Points, in no order, along strands that fork and pass close to each other.
In the rows, 128 means zero.
Points whose rows are less than 99.2 apart are linked; no others are. Some points are linked to none.
k_161: [133 102  88 106 174 108  98 133 108 146 106 157 198 152 152 127 157 121
 112 165 128]
k_573: [ 84 135 101 129 148 147  79 181  87 118  64 130 164  97 188 128  63 142
 135 113 150]
k_92: [100 128 150 131 162 106 137 127 114 102 127 127 137 196  96 106 133 120
 115 104 122]
k_705: [ 89 102 124 123 130 108 151 134 146 121 105 144 122 134 100  87 102 149
 129 151 160]
k_771: [125 124 127 112 106 154 144 106 192  96 202 107  26 140  81 127 146 141
 129  93 102]
k_796: [101 136 157 117 110 120  90 129 123 108 133 154 137 150 161 123  89 125
 106 151 173]
k_753: [ 97 134 124 134 117 117 144 114 147  98 185 148 114 150  49 117 166  81
 109 113 111]
k_956: [129  95 214 147 110 114  87 142 125  82 129  89  91  83 110 142  80 119
 130 138 153]
k_977: [ 92 146 156 143 134 130  96 139 121 164 122 158 140  96 168 137  89 132
 108 142 170]
k_412: [119 149 134 149 131 131 137 130 110 166 150 157 130 121 162 145 127 133
  99 144 157]
k_970: [140  74 122  95 142 141 107 161  88 112  80 149 174 140 168 136 112 147
  91 161 164]
k_974: [108 138 149 153 166 125 141 135 134 170  93 131 156  43 156 127 146 134
 185  94  97]
k_231: [145 158 184 165 133 102 172 124 154 124 146  92 110 128  86 113 153 147
 136 120  88]
k_554: [164 142  63  99 102 120 121  83 166 103 164 112  80 184  99 143 154 120
 118 116 101]
k_459: [144 157 127 147 135 126 151  88 122 193 101 154 179 100 126 149 146 115
 148 151 120]
k_59: [122 122 104  66 119 155 114 110 153  87 168 115  61 223  94 140 128 128
  94 134 107]
k_159: [117 156  80 158 158 143 119 148 105 184  62 132 183  79 169 111 135 122
 199  81  74]
k_776: [151 147 165 141 101 118 123 116 154 123 180 108  60 121 106 137 114 134
 117 110 130]
k_814: [136 121 155 143 144 108  91  72 150 172 124 144 142 103 157 154 112 115
 142 138 156]
k_644: [146  99  95 147  95 124 148 128 127 182  86 153 171 124 194  97 120 135
 142 144 128]
k_683: [107 111 122  96 180 123 128 164 107 103 117 121 154 217 110 122 123 143
  98 142 123]
k_698: [104 102 231 155 149 120  64 190 104  84 132  79  87  79  96 140  83 122
 122 127 136]
k_908: [135 106 191 142  96 127 102 136  98  97  87  98 133  81 150 161  67 122
 138 140 163]
k_784: [120 105 112 133 156 123 130 155  91 145  91 140 148 159 162 128 108 106
 147 137 137]
k_831: [ 55 139 124 134 175 113 115 155 122 132 117 152 141  79 131 119 101 131
 153 100 126]
k_915: [142 140 118 130 101 138 167  85 133 113 161 145 147  75  80 143 200  77
 133 111 133]
k_851: [158 128 154 149 129 144 139  88 128 191 106 131 146  77 148 142 116 185
 145 143 136]
k_324: [156 145 195 141 134  98 156 124 164 147 156 102 113  71 126 133 160 152
 154 131  95]
k_12: [105 155 145 148 156 112 132 132 111 142 143 139 128 110  76 125 167 137
 117  76 128]
k_722: [106 136  97 113 127 114 170 157 100 162  84 140 160 160 122  84 125 141
 126 151  99]
k_558: [197 146  68  82  90 141 146  56 153 100 151 123 140 132 121 169 205 106
 132 118 116]
k_140: [124 114  81 109 165 121 156 135  98 154  72 161 192 121 118 115 164 110
 152 123 101]
k_206: [110 119 138  88 111 132 137 111 150  91 143 142 136 161 162 115 109 144
 123 135 144]
k_50: [144 137 127 131 117 117 110  73 164 165 168 152 109 110 144 167 120 114
 134 158 146]
k_269: [153 153  98 106  79 150 165 105 136  87 182 137 133 160 103 143 204  68
 110 112 104]
k_919: [166 160  75 106 106 144 103 105 155 133 156 104  55 176 128 160 132 150
 112 124 146]
k_29: [ 69 118 157 164 134 139 160 132 162 108 116 101 126 181 104  67 100 143
 145 148  97]
k_211: [173 161  24  61  99 142 105  97 164 100 166 134  85 181  93 168 183 120
 104 100 104]
k_768: [107 115 165 158 125 103  91 142 150 116 144 119 127  87 134 102 113 152
 123 103 145]
k_827: [ 84 138 120 163 146 123 154 177 122 151  65 111 135 107 165  74  91 123
 195  85  66]
k_281: [102 135 109 166 176 155 118 158 109 185  78 121 136  51 179 125 113 133
 190  95 105]
k_769: [140 139 187 149  94 134 107 148 158  98 194  87  55 124 142 135  98 131
 101 153 141]
k_608: [ 77 146 128 125 141 128 189 145 117 126  95 137 167 164  95  79 130 128
 159 127  78]
k_254: [159 138 160 162 148 107 133  92 150 185 129 115 139  53 122 141 163 130
 175 148 104]
k_605: [115 139 160 157 109 117 177 125 168 115 151 133 148  96 109  91 166  94
 155 120  95]
k_135: [135 171 122 113 104 130 181 106 159 101 146 129 108 149 101 121 152 152
 126 132 112]
k_801: [181 168 134 155 101 127 158  92 175 145 166 129 107  86 130 149 180 119
 140 122 119]
k_552: [147 137 126 126  93 120 144  96 158 111 187 126  81 100  56 141 192 118
 118  86 109]
k_443: [148 120  93  86 121 130 148 105 167  81 158 113  90 223 111 116 147 115
 124 147  95]
k_700: [127  88  86 123 159 138 110 145  89 188  83 169 178 135 180 132 134 114
 136 154 144]
k_309: [155 108 139 127 154 103 112 102 108 150 130 132 122 150 115 171 127 144
 111 120 162]
k_45: [114 117 182 153 112 140  91 175  84  73  63  91 136  66 120 133  70 112
 156 140 160]
k_812: [127 110 111 101 121 126 176 123 131 107 116 165 158 155 156  85 141 131
 145 128 124]
k_70: [136  99 157 162 140 114 143 109 139 187 102 120 131  47 145 129 129 148
 164 123 120]
k_411: [148 135  87 123 135 146 152  94 111 168  99 169 212 110 127 141 182 126
 148 150 107]
k_312: [110 124  90  95 145 134 124 195  65 154  54 136 192 143 183  96 102 152
 116 147 105]
k_79: [141 108 134 155 132 156  89 110 112 189  82 122 167  69 165 137  98 149
 153 141 156]
k_187: [123 128 162 143  78 141 139 146 141  84 155  97  79 118 161 131  72 125
 105 168 158]
k_536: [159 155  92 107  72 135 119  78 130  99 191 137  96 116  33 149 190  98
 102  75 108]
k_450: [ 94 114  85 114 178  96 117 129 133 134 122 174 166 154 106 130 157 107
 118 132 138]
k_136: [133 145 109  92 124 128 145  94 127 133 177 162  81 155  80 158 155 128
 107 122 137]
k_560: [120 103 150  94 100 169 132 106 162  85 182 102  31 158 116 134 105 133
 112 100 118]
k_310: [127 113  98  91 165 118 146 152 116 118 145 153 130 185  91 131 155 153
  69 156 127]
k_379: [157 133  80 103 107 136 157 106 135 151 142 152 125 153 158 135 143 140
 109 160 138]
k_615: [ 99 128 208 151 179 133 130 163 122 114 148 103  98 114 107 110 118 122
 131  97 123]
k_511: [124 138 125 121  91  92 157 110 146 152 105 140 141 146 151  87 101 138
 162 167  99]
k_323: [108 125  80 129 154 148 116 195  80 140  60 140 173 118 195 108  85 153
 147 100 109]
k_75: [ 74 161 124 151 168 135 159 168 123 127  74 120 144 139 115  75 118 116
 181  94  69]
k_278: [167 100  92  74 158 124 123 146 129 154 132 162 189 146 164 143 164 149
  86 170 118]
k_171: [151 146 153 142 103 101  95  95 151 155 200 112  65 104 131 161 110 117
 121 154 144]
k_897: [ 84 123 159 146 145 139 137 123 141 103 175 131 100 193  63 110 127 116
 104 111 108]
k_588: [179 121 141 131 128 112 155  75 135 149 143 111 100 146 114 161 154 151
 115 106 146]
k_230: [125 139 163 128 120 133 156 106 167 106 201 102  53 123  38 120 167 127
 119  96  80]
k_296: [107 129 118 127 130 120 175 122 148 107 114 148 178 118 127  89 166  98
 158 110 118]
k_938: [132 107 123 105 103 117 188 136 112 157  94 129 119 165 147  96 100 141
 137 182 114]
k_133: [169 115 101 103 101 129 119 138 112 107 124 109 108 196 164 154  94 130
 101 189 156]
k_999: [ 68 112 185 151 130 150 144 168 138  97 122  98 104 143 107  82  69 137
 135 166 119]
k_713: [173  98 150 160 130 136  84  93 108 164 137 121 122 125 142 177 106 146
 101 137 186]
k_465: [176 137 103 107 129 149  90  72 114 166 167 155 131 152 135 184 163 126
  80 135 147]
k_380: [133  97 165 126  97 135  95 149 104  53  99  91 132 168 108 124  66 136
 107 152 154]
k_870: [155 105 137 124  98 151 113 141  79 118  91 120 151 128 162 140  83 151
 101 164 184]
k_393: [147 122 201 159 119 101  77 134 154 118 177 112  86  61 144 122 122 144
 111 119 148]
k_828: [125 120  84  86 155 131 155 183  87 158  59 154 209 141 165 102 142 130
 141 119  74]
k_650: [122 134 162 151 113 117 136 116 166 111 169 134 125 114 133  91 153 129
 132  96 134]
k_53: [164 112 110 119 147 107  80  99 111 152 134 158 146 179 131 168 155 122
  86 155 147]
k_201: [ 96 141 128 150 132 132  99 184 100 100  89 110 155 125 153 108  75 159
 128 119 159]
k_590: [ 93 112 159 131 172 131 135 153  92 117 100 125 121 147 153 124  92 112
 141 101 153]
k_282: [162 167 102 109  79 135 141  79 110  98 179 123 122  81  46 174 200  71
 112 113 121]
k_158: [ 88 146 157 175 182 114 146 164 129 134 112 103 122 107  99  98 123 133
 160  94  97]
k_178: [ 53 131 166 160 161 129  97 165 118  94 103  97 127 131 109  83  55 138
 142 129 119]
k_918: [150  77 104  70 143 126 134 161 118 108 122 146 167 174 182 122 133 147
  96 171 132]
k_775: [151 127  99  98 127 137 159 116 133  94 162 142 124 207 106 136 177  83
 100 124 118]
k_167: [128 147 112 108 100 150 189 112 106  75 155 147 163 126  70 128 201  75
 119 125 124]
k_42: [134 107  95  78 143 123 118 116 116 122 170 141  80 198  81 139 135 131
  75 132 131]
k_825: [ 86 119 112 145 153  87 115 141 139 137 128 152 113 130  99 102 130 110
 120 127 144]
k_961: [116  97 149 180 125 122  70 154 112 126 120 103 127  68 139 122  95 134
 126 115 177]
k_724: [109 123 141 105 101 144 138 123 156  92 148 116  78 169 129 122  87 139
 104 171 147]
k_14: [119 115 186 145 142 135 136 138 102 132 149 115 103 138 137 135 111 103
 123  87 153]
k_100: [171 112  77  62 142 138 145 119 125 130 141 163 186 151 128 158 201 132
  88 145 131]
k_85: [173 104  67  73 121 142 133 111 135 133 162 154 126 141 112 173 184 162
  82 120 142]
k_505: [186 159  71 109 100 180  87  63 144 151 172 148 104 136 133 199 164 138
  93 107 143]
k_425: [122 110 126 175 102 115 119 163 114 165  83 115 162 113 183  90  86 122
 154 138 132]
k_567: [ 78 147 156 173 155 125  82 195 117  94  93  90 126  85 132 100  69 144
 148  95 132]
k_528: [119 101 127 170 139 153  55 147  93 143  72 114 165  67 155 152  85 140
 145 123 183]
k_181: [144 152 158 173 108 119 121  99 162 148 164 143 137  71 141 119 165 130
 123 111 137]
k_452: [196 159  32  61  97 138 130  91 162  88 137 107 139 157 100 165 197 129
 122 131  89]
k_215: [ 78 130  87 117 169 119 138 150 120 144  70 158 165 101 139 109 128 122
 165  96 115]
k_628: [187 163 100 135  82 147 107  71 171 145 179 130  93 115 149 164 164 122
 120 103 138]
k_752: [157  99 142 107 102 136  95 127  98  83 117 104 119 160 140 162  74 133
 106 156 177]
k_153: [ 98 121 144 165 113 148 101 204  89 118  43  99 135  49 149 122  53 123
 161 138 137]
k_903: [113 127 180 151 147  91 135 139 137 150 117 115 136 110 161 108 108 114
 181 144 115]
k_154: [ 92 134 123 172 128 121 122 189 107 145  60 102 132  83 170  81  52 126
 178 122 115]
k_687: [159 157 125 123  96 128 106 112 159 125 163  73  30 157 126 148 107 127
 130 130 129]
k_67: [123 177 142 146 129 118 165 122 122 159 124 145 157 129 149 129 135 127
 148 134 128]

Follow the links from the first point to the second, and from the first to the third. Name the last point that the two ways share.
k_536, k_281, k_999 | k_206
k_573, k_452, k_281 | k_206
k_153, k_870, k_705 | k_161
k_215, k_683, k_552 | k_443
k_505, k_254, k_771 | k_650

A fork is a point with three links. Follow the links from the first point to the second and name the forks in between, in order.
k_784, k_45 | k_75, k_154
k_528, k_573 | k_768, k_650, k_206, k_140
k_312, k_552 | k_140, k_206, k_776, k_554, k_443
k_412, k_159 | k_206, k_650, k_768, k_70
k_698, k_133 | k_154, k_75, k_161, k_278, k_752
k_713, k_554 | k_309, k_650, k_206, k_776
k_775, k_393 | k_443, k_554, k_776, k_206, k_650, k_768
